Each row is a point on a tangle of strands that fork, close into loops and nearly touch. The rows are in no order.
In the rows, zero is written as 128.
Two points are linked if the straight distance between their rows is under 185. Some points are linked to none.
K_640: [122 106 135 113 104 124 114 113 127 108 120 117 110 153 150 194 117 119
  84 110 130 196 121 137 128 111  79 132 138 103 129  70  94 143  80 115
 160 177 133 159 123 211  99 116 124 165 165 156  91  78 113 126 115 131
 126  91 151 126  95 128 132 218 120 208  90 141 133 160]
K_252: [130  95 123 173 143 131 111 169 135 157 158 153 118 152 146 127  94 126
  75 121  93 178  93 120 104 159  78 138  87  81 105 101 194 106 152  57
 117 157 140 131  56 144 145 107  95 145  92 101 105 126 125 109  99 119
 197 157 160 125 187  90 126 121 106 110 145 149 118  90]
K_785: [160 128  97 147 132 103 143 120 114 142 119 105 109 145  90  63 190 113
 165 121 124  94 139 108 119 147 114 160 163 157 130 209 110 136 150 153
 146  85 167 105 153  59 117 120 167  84  84  88 161 138 126 121 105 107
 103 125 110 169 133 116 133  70 121 139 137  89 154 157]
K_864: [126 142 113 103 148 132 115 116 109  88 105 132 165 150 118 114 122 130
 146 151 100 128  99 109 130 115 167 118  29 152 136 166 139 108 162  91
 112 139 120 108 139 125 160 188 129  86 159 101 130 155 198 114  97 126
 133 132 136 102 163 154 147  71 110 116 137 131  65 117]
K_389: [100  84 151 191 135 129 130 124 120 152 129 173 132  89 173 162 112 170
 133 162 170 138 113 126 164 186 108 100 116 126  88  88 177 168 117 106
 124 187 118 124 111 148 150 155 139 104 120 105 117 139  71 142 155 147
 145 113 181 100 147 153 113 168 110 109 153 125 101  92]
K_397: [104 128 110 162 132 132 178 178  90 133 141 152 145 116 101  87 127 130
 146 128 187  47 123  92 124 141 147  97 158 170 108 135 126 178 119 160
 173 110 152 119 145 133 131 136 123  94 105  96 130 193 107 152 131 123
  93 144 111 103 126 148 104 106 121  52 145 129 173  98]
K_387: [126 138 135 147 133 147 152 148  90 160 125 150  91 144 145  73 146  82
  73 108 105  77  97 107 133 141 121 140  90  79  96 115 108 160 123 159
 156 123 138 125  90 137 118 170 122  98 126  66 129 149 133 141 118  96
  92 142 116 131 167 107 115  97 120 119 132 136 135 148]
K_908: [146 155 155  81 118 175 137 135 119 104 182 116  61 136 105 156 138 108
  73 103  99 157 150 132 147 100  99 128 157  51 152  94  71 121 165 148
 134  95 161 140 126 136 171  75 116 161 184 105 131 110 105 159 100 144
 131 169  90 145 149 104  84 129 158 168 114 167 152 169]
K_235: [116 163 148 103 132 147 124 142 136 148 118 151 118 133 142 123 148  79
 114 110 125  69 173 121 120  81 151 174 141 106 123  54  68 176 105 196
 168 108  73 133 104 164  71 141 148 154 125 152 128 142 133 141 171 122
  69 152 105 143 117 132 125 145 134 124 120 140 157 163]
K_335: [103 121 106 143 115 124 171 156  91 118 127 146 134 135 105  95 110 158
 148 182 171  36 104 119 110 157 143  59 107 163 123 165 144 156 121 119
 139 125 144 115 102 113 146 147 117 104  64  99 150 187 111 141 132 108
 122 126 110  96 127 141 108 118 132  42 135 131 175  67]
K_257: [126 147 134  86 138 135 138 114 106  98 134 137 144 131  96 140 125 134
 127 127 125  84 140 111 116 114 163 106 119 126 144 125 100 103 144 133
 110  87 141 111 143 103 155 111 121 140 105 118 148 149 140 132 108 153
 130 163 118 132 133 101 119  90 130  82 151 124 126 104]
K_541: [137 133 123 117 127 133 136 117 116 106 141 113 118 131  88 139 135 153
 141 111 144 104 138 119 112 138 128 106 142 124 148 158 126  87 159 115
 123  91 180 124 162  89 165  82 109 126  96  87 134 132 126 125 111 142
 131 155 127 157 128 100  99  84 138 108 140 117 142 118]
K_815: [156 139 140 108 137 140 165 157 123 131 141 139 104 128 158 155 119 135
  89  98 142 104 168 128 156 128 103 134 181 110 101  68  88 181 101 203
 165 110 118 143 130 192 111 137 112 148 180 135 119  92 100 164 155 128
  86 134 104 122 111 135  99 203 143 168 113 156 158 172]
K_291: [110 117  96 103 129 124 148 111 114  95 101  91 161 120  67 105 137 139
 153 108 128  84 186  69 147 118 154 115 161 197 158 161 109 141 157 157
 165  60 161  99 202  85 136 129 114 122 137  93 166 180 161 171 102 131
 127 141 102 115 134 129 108  76 134  61 135  96 160 102]
K_456: [ 90  96 163 164 109 148 127 133 142 153 118 158  99 110 166  97 141 121
 100 159 154  57  71 163 142 168 112 152 156 114  96  83 156 185  96 168
 137 122 115 132  78 135 109 128 131 132  91 121 132 123  49 111 176  77
 116 122 136 130 112 121 100 182 118 125 160 132 147 122]
K_44: [124 150 175 101 131 155 139 182 131 156 145 145 111 130 130 100 164  82
  84 121 110  63 180 130 137  93 126 172 157  86 132  59  73 163 125 219
 172  79  89 132  80 142  75 117 132 149 119 132 137 161 107 138 160  88
 111 185 104 150 122 122 111 134 146 118 130 158 169 171]
K_134: [104 106 134 177 149 107  85 135 168 122 119 137 164 121 148 131  96 131
 148 154 125 225 100 133 122 115 129 120  50 148  97 172 200  95 134  61
 125 194 108 125  78 154 110 157 150  90 151 139  63 125 190  90 120 132
 155 131 141 109 151 164 160 111 102 136 142 128  69 101]
K_898: [154 132  78 122 128 107 116  80 162 149 140  83 189 141  89 148 146 162
 174 107  94 170 126 118 109 119 115 153 128 144 162 230 143  60 179  35
 106 106 127 124 189  57 160  95 116 133 146 135 121 102 201 112 121 127
 167 123 132 171 108 101 153  56 149 164 127 110 147 123]
K_976: [150 159  95 151 101 119 122 107 139 138 107 117 130 163 113  99 163  87
 174 118  94 140 115 145 109 112 108 167  92 126 173 181 129  85 125  97
 113 140 147 136 107 100 124 118 161 119 107 137 142  83 138  85 116 149
 111  96 129 144 112 131 181 108 103 158 137  86 127 146]
K_78: [113 164 120  67 151  96 106 122 132  85 126 110 194 126 110 180 110 130
 162 142 158 108 177 105 119  88 174 128 167 197 154 127 117 132 109 180
 110  67  88 111 174 145 103 122 123 158 133 212 158 141 144 141 135 178
  91 138 115 136  89 142 148 133 135  69 113 138 123 134]
K_601: [148 124 140 131 125 131 115 129 133 139 135 126  96 122 124 128 153 120
 119 105 134 112 117 153 123 128 103 135 153  77 141  94 115 119 122 168
 138 126 160 130 122 127 109 110 127 132 114 118 119  85  84 101 135 130
 119 137 123 149  85 114 114 166 112 166 138 126 132 149]
K_673: [144 137  95 111 121 105 158 128 108 128  92 111 150 156  78  98 127 140
 171 181  90  76 162 115 106 129 150  84 122 181 162 180 116 101 142 106
 103  81 155 122 127  57 148 131 127 133  72 128 174 168 121 128 105  84
 160  86 112 124 112 131 141  86 140  59 144  98 159  91]
K_350: [123 118 134 121 160 106 112 135 155 106 131 137 140 109 129 137  99 188
 142 170 126 152 113 139 103 133 153  77 110 163 105 140 177  73 152  85
  87 165 113 118 139 112 134 139 111 109 121 129  77 145 172  87 132 117
 160 150 119 116 109 109 142  90 130  99 173 155  70  84]
K_833: [143 148 109 134 129 101 116 116 163 151 151  95 176 149  97 138 142 121
 139  90  81 199 111 119 108 105 129 140  83 114 164 208 150  82 140  25
 121 112 127 127 142 113 162  87 128 130 164  95 109  97 199  83 109 163
 157 135 138 154 135 109 152  84 112 164 109 108 125 118]
K_743: [129 127 111 118 122 129 114  89 128 111 146  82 134 123  77 157 143 168
 144  96 149 131 134 107 122 141 123 135 165 124 136 190 120  88 186  93
 127  95 189 111 200  57 181  78 105 129 105  83 132 134 160 145 101 137
 141 169 130 170 132  97  81  50 155 136 143 110 162 125]
K_540: [110  87 157 138 150 144 127 111 123 145 135 164  78 117 180 160 112 130
  97 133 127 146 117 103 163 152 124 113 100 110  64  67 164 149 120 109
 130 190  94 127  80 149 136 163 118 109 142 114  98 128 102 154 135 153
 142 116 193 106 191 153 112 171 124 119 123 145 107 101]
K_675: [105  95 119 141 152 104 123 137 138 101 129 137 176  82 143 144  91 201
 185 202 191 114 130 141 139 155 176  35 138 199 116 153 185 123 128 122
 113 160 118 102 172 102 148 180 128  98 126 133 118 173 141 136 158 132
 153 113 128  83  88 150 130 134 113  97 149 159  88  84]
K_246: [139 149 147 113 108 168 141 136 122 131 148 103  56 139 102 122 161  97
  85  79 105 147 142 128 152 114  88 139 168  70 133 124  67 139 159 172
 157  97 173 139 138 133 143  83 129 131 182  74 121 118 121 137 113 127
 124 175 102 142 130 111 102 120 134 182 110 145 153 168]
K_772: [165 105 130 165 122 128 132 145 123 162 122  90  89 118  94  80 180 116
 129  90 150 121 118 106 147 148 103 155 194 119 127 203 106 135 153 198
 174  93 191 110 169  83 119  89 159  83  98  77 137 131 112 119 117 116
 113 166 120 173 140 119 112 107 114 172 122 111 153 170]
K_632: [129 157 117  67 148 115 101  99 118  75 139  81 183 114  90 179 136 142
 159 137 117 121 173 120 119  75 161 129 165 194 162 147 113  93 122 170
  88  54 122 123 203 104 116  96 148 181 136 223 154 123 147 141 132 155
 110 131 116 137  87 134 148 109 170  80 114 118 108 154]
K_258: [135 116 112 218 113 117 142 135 130 172 119 164 141 109 128  73 156 120
 164 122 147 123  93 137 139 163  92 140 105 101 125 157 137 161 106 139
 138 153 160 124 110 125 109 166 132  84 113  85 131 123  98 106 143 109
 114 110 130 134 114 114 127 140  86 166 133 115 108 142]
K_190: [106 123 183 139 121 102  67  93 159 104 121 137 160 103 175 154  92 135
 134 180 158 189 112 164  95 150 130 113 171 151 140 153 185 104  91 106
 109 183 106 113 114 154 100  83 135 158 129 200 143  65 126  73 150 130
 127 117 155 126  97 157 147 142 125 133 186  80  93 112]
K_655: [151 136  86 106 112 130 118  81 141 152 140  85 165 130  85 152 145 164
 146 118 106 139 128 107 112 151 127 160 147 125 142 219 135  72 188  52
 111  94 154 126 183  43 170  96 108 141 100 114 141 122 186 141 108 122
 173 141 128 184 121  86 112  31 147 158 148 108 171 111]
K_443: [134 100 135 191 122 158 180 152  92 178 131 167 116 104 152 147 121 142
 119  81 182 130 134 115 165 157 125 106 141 112  85  79 123 186 132 153
 157 145 123 171 145 164 143 175 124  89 166  98 120 133  72 159 128 166
 101 121 130  91 148 160 107 165 150 146 120 146 131 147]
K_748: [119 163 156  77 110 122 109 128 149 130 140 124 131 119 161 152 127  89
 113 141 136  54 183 133  93  97 126 182 171 118 136  56  97 189  93 193
 141 106  56 126  96 167  58 110 145 177 106 195 161 121 118 121 155 128
  86 144 120 157 107 163 124 152 127 133 113 111 172 173]
K_651: [126 131 111 151 154 106 152 161 134 146 114 110 142 123 132  39 175 126
 199 159 139  79 175 167 158 130 148 159 155 189 151 122 133 148  96 195
 116  95 103 119 110  89  79  92 179 141  51 162 178 158  74  86 165  96
 107  91 106 150  99 141 132 121 128 112 129  78 178 124]
K_450: [131 139 126 118 138 118 129 157 137 119 147 121 120  93 119 128 149 137
 158 122 169  81 153 144 129 118 120 132 191 120 142  81 129 133 118 200
 139  99 156 118 142 124 105 102 146 140  88 140 149 100  91 122 152 136
  91 141 115 150  91 136  99 157 113 140 140 112 151 143]
K_94: [152 122 137 156 112 142 144 146 111 164 114 106  80 132 101  89 185  88
  96  74 133 131 123 116 148 141 104 147 172  86 121 176  86 140 160 177
 181  93 188 123 163 124 112 105 145  95 143  59 118 128 122 124 113 108
 118 161 108 155 140 116 112 120 110 186 102 134 147 173]
K_616: [158 125  73 191 117 102 147 121 125 130 130 130 139 132  90  65 175 117
 190 151 143 121 108 107 100 159 105 136 140 162 129 231 155 142 154 114
 143 132 170 101 141  57 128 129 132  77  99  86 162 119 118 105 104 110
 124 103 120 162 112 102 142  86  92 157 134  95 148 136]
K_790: [114 109 154 133 146 112 124 132 139 114 143 155 134 116 150 155  88 169
 116 175 145 150 104 140 103 155 132  76 124 127 114 119 183  84 139  92
  92 166 128  99 110 126 140 114 101 131  94 123  97 128 122  96 123 142
 161 155 141 124 135 106 125 119 125 100 180 143 100  80]
K_73: [130 122 122 219 114 118 109 118 155 164  97 148 148 104 135  83 157 120
 191 130 159 140  99 180 137 173  87 169 135 112 155 143 142 147 107 142
 123 142 150 112 127 117 104 152 169 111 110 134 140 104  72  83 174 105
 115  90 123 141  81 104 128 162  80 177 141  91 115 131]
K_442: [122 118 108 204 116 112 131 137 154 156 122 124 132 137 113 111 160 103
 151  95 120 160  93 122 112 134  71 138  91  92 143 154 141 130 114  94
 160 142 149 134 122 143 122 133 123 100 146  79 111  96 123 100 107 147
 148 115 141 147 106 100 129 140  90 192 106 111 120 127]
K_65: [128 128 113 112 134 129 141 122  99  96 102 138 159 129 109  96 117 156
 164 173 124 109 116 112 120 137 156  83  57 166 135 174 160 116 175  88
 132 142 138 103 135  99 164 185 114  86 130  87 134 160 181 116  93 105
 149 127 124 101 146 130 124  74 114 104 139 140  87 118]
K_781: [124 142 150  95 129 130 137 117 146 124 156  91 132 128  91 176 125 129
 113  66 114 212 111 124 120  81 124 139 110  83 160 133  94  80 127  69
 117 121 153 150 154 162 146  59 128 149 195 121  83 107 159 105 105 163
 147 144 140 148 119 105 126 131 120 189  72 156 134 160]
K_600: [133 101 103 144 144 109 140 137 110 113  98 149 187 113 113 109 118 175
 191 197 163 100 114 122 132 142 159  43  97 176 133 163 174 133 146 110
 138 164 126  92 140 106 165 199 116  72 124  98 125 180 163 122 122 114
 149 111 120  87 134 161 120 109 109 101 147 143  83  99]
K_204: [130 118 147 124 111 145  91 135 152 122 132 128  78 174 171 174  83  88
  66  81  71 186  98 148 126 101  94 167 109  73 114  66 107 110 102  84
 118 170 116 143  72 179  96 122 113 166 141 146 101 107 147 143 115 106
 171 112 142 118 161 105 153 174 119 161  87 143 130 127]
K_927: [155 119  89  97 118 106 121  93 124 113  96  65 164 125  78 129 138 166
 192 154  58 133 173 126 138 109 147 126 152 195 158 191 111  46 158 113
  76  87 134 137 207  34 160 131 127 168 127 201 157 152 141 148 138  93
 187 103 130 136  93 118 149  66 193  90 138 109 140 128]
K_385: [148 142 109  78 142 120 114  95 116  87 127  65 161 112  66 150 146 155
 172 125 104 117 171 135 135  83 161 132 161 183 161 167  99  56 139 144
  75  63 132 125 213  63 138  87 119 170 130 200 149 127 149 148 128 134
 155 128 115 153  98 127 145  79 187  92 120 107 127 128]
K_441: [ 96 106 148 144 140 100 111 126 147 101 117 157 165  80 160 136  93 197
 176 206 180 118 124 158 141 171 174  45 145 192 114 143 178 144 105 113
 114 174 105  94 133 117 149 158 148 117 116 150 132 151 129 122 176 141
 156  86 140  91 109 164 133 145 103  95 158 118 105  63]
K_782: [124 145 131  97 141 115 133 182 146 127 171 109 122 101 138 128 146 123
 126 146 152  65 180 130 110 117 119 159 212 140 151  56 120 180  95 224
 130  78 118 105 120 133  79  93 137 157  92 175 167 128  88 109 159 119
  92 143 112 164 100 154 103 177 129 143 121 123 166 157]
K_971: [117 150  95  83 139 122 111 117 115 111  99 117 195 128 116 147 124 130
 187 125 158 112 157  91 145 100 188 119 122 195 161 135 120 144 122 169
 146 102  85 132 194 136 111 160 137 136 156 183 136 151 175 135 134 174
  84 134 118  93 108 156 154 122 124  52 114 137 113 132]
K_196: [ 98 165 134  61 136 151  94 103 105  91 134 123 146 123 123 129 129 110
 126 115 111 160 117 108 137  93 195 129  66 130 130 149 114 108 144 108
  94  99  97 150 171 140 136 140 140 140 174 155 121 147 195 141 100 155
 115 175 110  93 128 123 140  76 159  96 115 163  63 132]
K_388: [ 95 107 147 151 129 116 122 109 146 124 124 156 147  77 181 127 100 179
 142 196 188  92 112 147 129 188 152  81 127 160 104 115 173 156  96 123
 115 164 101 109 108 134 141 146 137 120 107 119 139 136  78 129 175 144
 141 104 155 102 135 161 116 153 106  85 166 109 121  77]
K_797: [109 141 125 145 134 139 168 148  88 131 121 128 150 120  89  92 147 118
 146  87 161  77 157  71 132 127 150 114 172 172 131 130 114 174 150 179
 184  75 156 113 183 114 129 138 121  97 137  64 136 183 144 162 115 143
  83 146 106 106 139 140 108  89 121  71 135 114 159 117]
K_400: [113 164 149  52 136 162 112  98 108 103 131 131 131 132 136 146 114 105
 107 102 112 171 124 115 147  83 181 123  87 102 115 116  88 122 120 129
 112 107  99 138 145 166 141 121 146 142 190 148 127 141 174 157 111 183
  90 162 116 101 142 132 118 137 158 124  90 171  79 157]
K_43: [123 117 140 113  99 147 100 126 148  86 131 119  71 188 161 188 106  89
  45  94  91 181  99 157 140  93  70 158 122  96 121  57  84 123  91 106
 137 177 128 159  89 189  89 105  99 182 162 161  95  99 130 128 113  98
 161  87 128 139 118 113 153 198 119 195  88 153 136 143]
K_597: [124 102 131 170 132 129 133 149 116 135 157 150  97 145 136 129 105 132
  85 148 130 121  71 127 105 176  97 106 103  97 111 105 174 108 145  77
 126 152 149 123  84 134 151 106  97 129  71 109 115 128  93 111 108 125
 155 152 159 118 146  97 105 131 116  93 175 138 129  90]
K_727: [ 97 134 164  79 107 122  85  76 167 138 111 147  80 132 199 143  99  79
  59 134  98  68 123 135  98 112 156 173 101 101  82  63 131 174  99 143
 135 168  40 137  53 174 107 137 123 166 120 158 145 111 127 158 159 109
 111 107 163 126 185 135 147 153 134 105 124 104 148 137]
K_718: [145 141 127 102 126 129 165 175 125 148 120 150 128 118 171 170 106 144
  96  91 174 118 190 109 140 144 127 126 176 125  89  75  94 208  91 180
 154 115  66 143 140 203 134 151 110 121 180 157 124 113 105 196 161 179
  74 123 135 115 139 176 109 200 148 140 116 162 163 175]
K_312: [118 107 149 168 120 130 138 127 140 166 115 149  84 132 178  79 132  96
  75 126 107  75  77 130 139 144 123 168  67  86  84  89 148 164 108 134
 126 171 113 136  47 141 113 184 115 100 102  90 127 134 111 147 144  80
 114 111 148 121 173 124 126 137 104 108 134 135 113 115]
K_615: [153  81 141 180 123 167 193 145  84 183 141 171  87 114 138 165 113 149
  94  89 186 166 137 120 187 174  88 113 153 127  84  73 125 180 135 144
 156 159 103 200 130 171 130 194 114 104 167 105 127 129  58 184 117 143
 124 105 134 105 156 159 100 170 157 167 107 167 115 145]
K_111: [125 158 117  90 122 111 143 129 109 124 107 134 155 137 100 138 120 136
 151 170 109  77 158 131 104 113 172  93 106 166 156 144 115  84 144 125
  98  84 121 122 129  89 143 141 117 147  79 145 153 156 136 126 117 114
 155 119  98 119 119 116 141  85 144  55 153 114 144  84]
K_523: [164 115 141 135 121 155 159 156 104 147 133 139  92 136 143 139 135 127
  81 102 160 133 152 152 180 128  80 126 187 110  92  71  89 170 118 199
 174 116 140 170 144 205 113 146 108 144 170 130  96  91  76 148 145  95
 112 119 103 136 112 124 111 207 141 192 108 170 134 170]
K_473: [122 109 152 151 113 143 114 144 143 148 125 149  80 125 148 123 153 114
 104 127 137  96  95 166 127 156  89 150 149  82 120  90 151 137 108 163
 135 129 152 137  86 136  96 121 110 142  90 127 121  95  69  97 147  83
 131 140 129 150  96 108 117 178 117 151 159 132 128 130]
K_629: [128 134 115 156 120 121 129 122 148 148 134 106 152 144 116 142 135 116
 145  84 118 195 105 121 112 103 118 135  84  89 158 154 144  90 133  59
 135 130 148 140 129 148 140  98 124 118 152  88  99 104 163  92 102 166
 149 132 146 144 124 109 137 126 108 180  96 118 112 129]
K_967: [ 97 110 144 155 112 138 138 146 139 132 129 149 118 105 151  88 119 144
 118 196 167  61  77 188 121 182 112 123 143 127 132 132 165 161  98 130
 117 123 144 120  80 110 121 115 120 127  46 112 132 144  48 114 148  88
 121 116 112 122 114 122 111 140 130  84 166 112 156  72]
K_697: [112 107 120 172 169 100  98 147 176 111 127 130 165 109 126 130 103 173
 159 166 127 216 116 131 100 131 125  95  79 164  95 162 202  90 157  63
 123 176 114 111 115 118 128 157 133  81 144 119  47 134 181  80 117 119
 168 149 120 114 115 138 153  94 110 132 157 141  67  85]
K_687: [115 120 167  68 125 132  78  84 160 127 141 152  73 132 191 159  94  94
  37 117 105 127 123 116 118 116 134 131 120 119  51  77 118 180  79 126
 139 189  48 122  73 176 124 154 116 145 167 172 135 107 132 176 156 123
 130  93 203 103 192 151 143 178 143 114  83 125 117 142]
K_234: [150 145 163  59 133 167 133 135 114 122 206 113  80 136 102 190 106 124
  54  96  86 205 136 132 137 123 109 128 143  53 163  84 109  93 153  90
  87 107 142 137 127 137 165  61  92 170 196 133 108  97 120 158  99 127
 158 174 114 145 171  81  91 135 154 177 121 176 132 141]
K_359: [100 130 145 133 112 144 112 102 158 149 108 139  82 134 186 112 118  90
  82 120  94  82  98 138 125 122 137 168  72  80  95  73 124 150 102 140
 131 188  90 144  50 165 104 179 138 128 114 112 123 120 129 148 164 102
 108  91 141 113 157 128 142 154 126 114 124 107 121 118]
K_621: [124 146 138  82 115 139 122  95 120 103 120 122 112 134 170 172 107 127
  73 104 129 180 130 132 140  91 120 122 132  97 109  98  78 144  76 144
 148 167 109 156 122 210 118 123 142 145 169 166  98  95 140 137 140 155
  84 104 148 112 127 139 138 192 131 178  71 151 120 180]
K_332: [ 95 126 119 145 121 125 146 151 122 118 132 137 126 118 118  97 103 161
 143 193 173  52 105 165 103 153 132  70 136 154 141 149 153 141 110 131
 119 125 151 119  90 108 136 117 127 132  44 120 142 160  82 122 137 107
 133 109 111 111  99 123 105 136 128  68 145 112 175  65]
K_15: [121  87 171  98 135 153  92  99 137 139 140 145  63 140 194 161  91 122
  63 122  97 172 121 111 149 131 117 131 122 114  56  60 126 153  90  99
 132 206  76 130  87 175 123 163 121 126 166 157 104 102 117 176 138 131
 154 102 208 107 199 151 140 184 137 131  81 137 103 122]
K_802: [142 117  97 176 123 105 135 122 129 121 130 124 143 133  88 100 142 151
 180 144 168 114 114 124  98 167 116 100 129 145 152 182 152 108 132 107
 130 136 177 108 138  83 144 115 116  94  87  92 139 129 116 111 126 132
 130 121 136 150  96 107 119  94 100 127 149 112 132 115]
K_843: [137 144 162  69 152 132 132 125 135 101 189  97 125 115 113 192 107 149
  71 102 110 222 124 118 116 102 123 131 139  73 155 108 102  80 125  85
  87 115 140 130 160 162 146  63 119 163 199 158  78  97 144 131 101 146
 131 165 117 161 133  99 120 150 143 176 106 177 113 157]
K_858: [149 126 104 186 141 105 127 130 154 138 120 118 123 125 100  73 172 125
 200 147 142 131 135 184 127 165  79 157 161 133 164 167 155 115 123 156
 104 126 149 116 120  64 111  90 159 121  63 142 166 106  70  88 164 112
 126 101 118 166  70 113 142 129 102 159 149  85 149 136]
K_290: [159 153  77 120 115 116 141 102  92 116  91 103 149 181 100  83 163 100
 174 132  55 115 163  97 114 113 151 171  93 190 160 188  95 116 174 101
 114  90 138 119 158  67 153 152 170 136 131 148 175 136 152 111  98 119
 119  87 111 127 131 142 176  70 151 107 133  76 133 155]
K_109: [160 106  81 136 128  86 145 113 119 113  69  82 156 148  82  94 116 161
 199 191  60 120 165 136 121 112 159  79 131 204 181 199 133  67 158 115
  84 119 135 118 162  29 159 154 117 142 115 183 172 168 130 137 112  75
 163  88 131 111  93 128 158 114 166  84 129 110 160 112]
K_52: [148 144 100 173 125 104 124 126 157 131 105 106 130 145 114  79 174 107
 201 136  93 143 136 188 106 141  90 178 142 128 176 167 153  86 130 120
  89 137 143 128 117  72 117  93 157 147  73 178 147  78  91  93 142 121
 124  86 132 164  86 135 166 130 121 160 156  74 146 130]
K_494: [114 112 131 166 120 105  76 137 166 147 105 143 145 130 159 131  97 120
 118 129  99 206  96 147 110 122 110 152  82 100 132 139 184  86 121  61
 118 185 119 131  58 165  95 114 139 130 117 128 102  88 161  84 124 150
 161 123 147 116 154 140 165 132 112 137 141 112  95  93]
K_221: [136 107 119 154 138 129  93 164 158 147 140 150 127 138 156 132  84 114
  94 121  79 191  93 137 106 126 111 152  70  81 119 112 176  84 138  55
  96 175 120 122  56 152 117 113 115 130 119 106 100 113 162 104  99 132
 183 147 151 124 186 108 156 127 108 129 130 140 108  93]
K_915: [152  86 133 184 109 152 186 149 103 165 130 167  88 146 150 149 141 121
  79  85 165 163 130 164 204 143  80 135 162 131 103  76  78 177 119 163
 172 162 118 188 145 189 106 175 109 134 180 113 113 117  77 178 129  97
 142  88 118 125 129 130 128 187 157 217  88 161 131 145]
K_357: [128 144 144  80 111 160  85 121 130 127 138 154  81 140 184 165  78  76
  60 102  67 147 108 148 118 113 128 150 100  64 115  57 120 112 120 110
  90 154 117 128  65 168 118 127 111 165 119 156 128 115 139 147 130 129
 156 129 139 115 182 108 136 145 130 137 119 144 118 125]
K_329: [134 143 114 105 142 134 141 118  89 119 100 128 170 114 129 129 112 135
 170  92 172 133 135 104 158  91 193 105 114 141 135 121 111 152 139 153
 156 126 125 132 193 158 145 165 125  96 179 115 117 145 177 141 128 195
  78 139 125  89 125 168 134 138 124 107 105 136 102 147]
K_275: [112 157 141  63 131 143 136  98 110 101 116 137 136 133 151 166 102 139
  86 105 144 194 127 112 154  79 151 114 117 110  99 117  76 151  98 130
 132 128 105 151 144 196 137 125 148 141 204 157 101 133 171 157 117 179
  75 145 128  90 134 143 124 169 138 145  57 196  96 181]
K_71: [115 151 135  62 147 150  98 115 106  93 130 123 149 132 125 107 126 108
 117 144  97 157 105 113 125 122 198 131  35 144 126 144 134 107 152 105
  93 110 103 152 156 131 139 170 136 121 161 124 123 171 210 135  95 113
 154 148 104  77 149 133 145  41 145  95 137 156  55 112]
K_184: [134 127 115 152 121 141 166 143  95 147 119 155 143 105 138 128 126 127
 136  74 171 116 141  90 149 115 160 108 128 126  90  97 118 164 133 146
 153 130 148 141 178 157 157 164 114  90 174  83 128 142 136 145 120 192
  89 131 120  96 148 158 111 145 130 132 113 137 112 145]
K_829: [127 153 170  96 131 127 156 195 127 115 181 113 113 118  92 129 154 108
 101 131 131  70 192 109 120 104 110 175 209 117 160  74  86 143 126 218
 142  64 122 127 116 103 106  70 133 151  96 133 161 162 100 132 142 113
 121 193  97 161 114 145  91 127 152 103 129 131 176 153]
K_820: [152 168  90 134 114 135 130 100 107 124 107 113 144 186 120  92 161  81
 175 134  67 117 129 120 108 111 135 177  81 147 169 189 105 106 144  87
 109 124 134 129 130  92 128 152 170 113 122 139 162 105 161 101 101 129
 100  90 117 146 136 132 183  86 117 142 130  76 123 154]

A piece is two or more points that can be reached from each other along the links. Count, over all rows, the pieces, the separate loops (a circle has one, a figure eight two, a Y none), the forks (points with three links) and the tips (points with one).
pieces: 4
loops: 3
forks: 3
tips: 5

How many points has the smallest loop of links through each point below? Write 0 if it is on no loop.
K_802: 16
K_782: 5
K_109: 0
K_350: 8
